A landscape with many valleys, sampled at points; each row gives a point and its height.
A ball rolls from a point to the lowest of its 5 nearest points, and stops where none of them is lower. Distance is the straight distance between rows; heights are no part of it.
Z_234: [-27  15  28   8 -21 -28 -13  24  -3]  height 47.9
Z_856: [ 11   3  -5  19  71 -38  46   9 -12]  height 10.1
Z_515: [ 25 -27 -47 -23 -35  40 -45  11  -7]  height 34.3
Z_654: [  3 -16 -21 -29   5  31  26 -34  13]  height 31.5
Z_949: [-17  34 -15   3  47  -8  18  17  12]  height 24.5
Z_119: [ 16   8  32  30  44 -27  49  -6   2]  height 18.0
Z_93: [ -1 -51  -6  -7 -50 -16 -35 -16 -16]  height 28.7
Z_587: [ 18  72 -22   4  14  24 -16  64   9]  height 64.8
Z_440: [-16 -22 -25 -15 -28  14 -27   6  -6]  height 9.6
Z_376: [-17 -14  10 -10 -31  -6  -5 -16   1]  height 39.0
Z_12: [ -4  10 -13   2  60 -15  38   2   4]  height 14.9
Z_782: [ -2 -60 -27  10 -30  -8 -73   9   1]  height 35.0
Z_313: [-21 -16  -8   5 -23 -13 -52  34 -11]  height 51.3
Z_295: [ 18 -33  30  -7 -53   1   0 -55 -16]  height 20.9
Z_112: [-20  48  36  22  33 -43  15  22  11]  height 21.1
Z_392: [ -6 -21 -35 -30 -24  33 -29   2  -5]  height 27.4
Z_61: [ 13   7 -34 -18 -14  42 -24  27   2]  height 39.3
Z_33: [  0 -21  12 -11 -12   1  24 -48   9]  height 31.9
Z_906: [ -7 -43 -13 -24 -39   7 -10 -43  -8]  height 27.6
Z_414: [  7 -45 -41  -6 -36  24 -63  19  -5]  height 35.5
Z_467: [-18  21 -15  -8  27  11  13  17  15]  height 32.8
Z_21: [ 34  -2 -42 -24 -34  55 -18  15   0]  height 37.7
Z_499: [ 17 -29   0  -9  18  -2  47 -44  14]  height 21.2
Z_766: [  5  28  64  33   4 -21  17  -4  -3]  height 5.2
Z_369: [ 28 -12  63  26 -37  22  -9 -47 -26]  height 12.8
Z_639: [  9  31 -30  -9  26  32  10  25  19]  height 38.4
Z_286: [  9   8 -33 -27 -11  53  -6   6   6]  height 36.7
Z_480: [ 15  -7  46  10 -14   0  24 -38   3]  height 32.9
Z_535: [  8 -17 -40 -33 -19  49  -3 -16   3]  height 33.7
Z_665: [  9 -44  17  -7 -55 -12 -23 -42 -14]  height 24.9
Z_933: [  7  16  -2  23  76 -48  40  17 -19]  height 7.8
Z_459: [  8  38  51  43  44 -41  29  11  -4]  height 13.7
Z_249: [-15   2  24  -1 -31 -17  -7   0  -4]  height 38.9
Z_646: [  3 -16  44   8 -46  -9 -15 -20 -11]  height 28.2
Z_353: [  9  30  32  31  52 -44  40   9   0]  height 13.3
Z_418: [-19  30 -20 -11   3  19 -11  27   2]  height 44.2
Z_688: [ 15  48 -38   1  67  15  13  38  18]  height 41.9
Z_948: [ -8  17 -27  -4 -21  20 -43  52  -6]  height 62.9
Z_987: [ 22   7  64  28 -18  -4  10 -15  -7]  height 18.4
Z_5: [-12 -18 -19 -28 -25  20  -8 -20  -1]  height 30.6
Z_238: [ 14   1  35  10  16 -21  38 -30   6]  height 30.7
Z_184: [-11   4 -11  -4  26   5  31 -10  11]  height 23.8
Z_858: [-31  30  -6  10 -13 -17 -49  68 -17]  height 77.7
Z_159: [  7 -75 -26  12 -32 -11 -71 -16   1]  height 32.5
Z_874: [ 18 -30  20  -9 -11   5  37 -61   6]  height 30.8
Z_474: [ 12  -9   1  17  59 -27  51  -8  -7]  height 13.9
Z_214: [-23  15   5  -4   3  -2   8   2  13]  height 15.2
Z_976: [-31  52   1   9  36 -23   9  28  11]  height 38.2
Z_909: [-34  36  -8  -2  -3  -2 -25  47  -2]  height 66.6
Z_907: [-25  31  12   1  11 -15   2  19   3]  height 36.2
Z_652: [  9 -15   1  -4  24  -2  45 -36  12]  height 13.8

For each start below, name the point where the ball stops.
Z_858 => Z_214
Z_646 => Z_766
Z_949 => Z_933
Z_119 => Z_933
Z_21 => Z_440
Z_286 => Z_440
Z_688 => Z_933

Call two points neighbours if one is among the 5 nearest of the other. Go from one point of each pair to the other, from neighbour to neighbour, staying as low as possible. Name the highest point that can't be avoided.
Z_214 / Z_933 => Z_184
Z_369 / Z_766 => Z_987
Z_766 / Z_933 => Z_459
